Each row is a point on a tangle of strands that fork, close into loops and nearly touch. The rows are in no order.
Two points are linked if the straight distance between their rows is under 70. Some points are linked to none.
Z_657: [-16  15  -1  24  27  18  39 -10  37   3  -4  29  -6  26  10  -1 -53]
Z_598: [ 29  26  25  12 -25 -17 -19  84 -36  43  11  -8  30 -52 -22  21   5]
Z_428: [  4 -16  15 -25  29  80 -20  15   3 -42 -21 -61   3 -36 -39   0  13]
Z_589: [ 21   6  26   8  -2  34 -32  56 -13 -28  11 -32  15 -42  -6  12  13]
Z_944: [  9 -26  -5 -37  20  52 -19 -33 -13 -25 -18 -53   0  13 -33  -6  19]
Z_337: [ 19  24  19   7  -9 -49  14  64 -25  71   7  30  11 -14  -7  14 -20]
Z_536: [ -5 -30 -38 -34  23   8 -16 -52  -4 -56 -18  -9  -6  36 -76 -33  80]
Z_78: [-25  10  16  16   1 -22  64  52  26  60 -29  60  -3  -7 -17 -14 -56]
Z_417: [ 14  24  28  11  20  16 -41  -9 -25 -28  -3 -18   5  52  20  29   3]
Z_354: [  7 -42 -28 -44  -8  11  20  -4  -8   5  31 -25 -22 -33  18 -17  10]
Z_574: [ -7 -47 -30 -30 -41 -40 -28 -47 -25  -4  18 -15 -18 -24  29 -21  47]
Z_17: [  8 -23 -10 -30  -1  12   3   6 -10  -7  24 -23 -16 -12  25  -3   9]
Z_113: [-18  29  10  11  60  34 -15  15 -14 -17 -30  -4   1  41 -12  25 -26]
Z_20: [-15  19  -6  25  15  25  17 -65  38 -14 -16  11   8  57   7  13 -34]
Z_404: [-16 -36 -19 -45  39  54  41  32   8   0   5 -12 -15 -23 -18 -15 -19]
Z_949: [  8  15  12   1  -7 -51  37  67  -1  84  -4  42   6 -21 -11   4 -33]
Z_933: [ -9 -12 -15  19 -58 -44  -9 -95  11 -12   1  24 -12  28  27 -23  12]
Z_283: [  8 -25   3 -10 -54 -17 -60  -9 -19  -4  40 -54   1 -68  37  21  62]
Z_162: [  5  -7  -7  -5 -11 -12  -2 -63  10 -11   2   0 -16  29  24  -6  -8]
Z_856: [-15 -38 -23  -9 -45 -65 -33 -69 -12  -9  10   8 -21   2  31 -28  44]
Z_829: [-12  30   4  34  38  18  20 -18  29  -3 -15  26   1  44  12  14 -47]
Z_876: [ 21 -14  12  -9 -47   2 -56  -3  -5 -37  21 -63   7 -72  23  11  54]
Z_839: [ -5  -6 -41 -18  29  10  -3 -81  15 -31 -47 -11  17  64 -47  -7  22]
Z_849: [-19 -34 -31  13 -57 -64 -19 -85  -1  -8   9  31 -23   2  29 -39  39]
Z_908: [ -9  13  19   5  -8 -47  51  62  13  86 -26  44   5 -16 -20   2 -48]
Z_830: [ 17  15  29  13  -7  14 -20  81 -30   1   2 -15  25 -51 -23   5   3]
Z_838: [  7  -8  -2 -15   1  -1   1 -25  -3  -8  15 -14 -14  16  30   0  -6]
Z_992: [ 13  -6  17 -10 -10  29 -23  40 -15 -20  26 -39   8 -42  11   9  22]
Z_496: [  9  21   3  22 -12 -38  26  18  13  29  32  29 -10  -6  52   1 -12]
Z_780: [  0  34  21  18  43  25 -31  11 -27 -21 -15  -7   8  52   8  24 -17]
Z_636: [-10   9 -22  18   6  27  27 -84  43 -10 -23   8   9  49 -14   7 -30]
Z_633: [ 31  -3  26  -9 -33  13 -61  -3  -7 -53   7 -64  10 -45  12  10  38]
Z_364: [  0 -48 -38 -43  16  24  -8 -48 -12 -45 -21 -17  -7  21 -74 -37  65]
Z_818: [ 14   5   7  -4  -8   1  -7  56 -23   7  40 -10   5 -25  21  11  16]
Z_467: [ 15  13  31   6   5  32 -47  10 -23 -33   1 -35   9  16  13  18  11]
Z_504: [ -5  21  17  20  23 -15  19  37  -5  20   4  32   1  18  14  -2 -34]
Z_192: [ 21  24  15   3 -16 -40   3  81 -34  62  22  17  12 -34 -13  20   1]
Z_400: [-13  21  12  15  36   1  18  45 -11  17 -22  31   2  17 -10   3 -41]
Z_699: [  7  26   2  31 -15 -49  42  41  24  55  31  52  -5 -23  31  -2 -20]
Z_430: [  5  21  10  17   7 -23  19  25   3  14  17  31  -4  14  34   2 -25]
Z_458: [ -6 -17 -48 -19  23  -3  -6 -76  13 -48 -34   5   4  58 -61 -26  54]
Z_564: [ 36  -3  33  -3  -8  35 -58   6  10 -67 -12 -68  14 -47  -3   6  27]
Z_921: [  3  -5 -10   2 -35 -40 -10 -76   7 -16   5   2 -15  26  42  -7   3]
Z_152: [-50   7   0  29   5  36  73  15  58  32  -9  55  -8   5 -14  -8 -57]
Z_887: [ 19  11  -1   2 -15 -30   6  70 -25  41  49  10   1 -44  10  22  16]
Z_778: [ -4  -5 -38  -6  25  17  13 -86  30 -22 -40  -4  14  50 -33  -5  -2]
Z_174: [-37  16  -2  32  16  39  59  -8  49  14  -9  49  -3  23 -11  -2 -58]
Z_178: [-22  27  11   9  53  23   2  42 -19   2 -33  19   3  22 -23   9 -37]
Z_482: [-32   7   9  14  22   2  62  43  34  38 -19  54  -6  -4 -15 -15 -56]
Z_618: [ -1 -35 -17 -32 -49 -24 -34 -26 -29  -3  31 -40  -5 -39  31   3  52]

A fork is a point with three links, a tip a point with one. Leave the first point through the second and follow the links. Name the first fork or tip that comes.
Z_921, Z_162: Z_354
Z_992, Z_818: Z_192
Z_113, Z_780: Z_467
Z_856, Z_574: Z_564
Z_504, Z_430: Z_699
Z_636, Z_778: Z_364

A tip is a point with one link. Name the tips that can be reached along the links from each point below, in the order of the rows.
Z_780: Z_467, Z_699
Z_20: Z_364
Z_17: Z_354, Z_564

A piece is all that can be reached along the links. How many separate loops has the piece of each point below (a circle has one, a figure eight two, a Y none), and how many tips (points with one link)?
Z_949: loops 1, tips 1
Z_849: loops 0, tips 2
Z_400: loops 0, tips 2

Name the points in between on the shortest way along the links from the first point to the second, in order.
Z_162, Z_849: Z_921 > Z_933
Z_818, Z_949: Z_887 > Z_192 > Z_337
Z_633, Z_618: Z_876 > Z_283
Z_657, Z_482: Z_174 > Z_152
Z_430, Z_417: Z_504 > Z_400 > Z_178 > Z_113 > Z_780
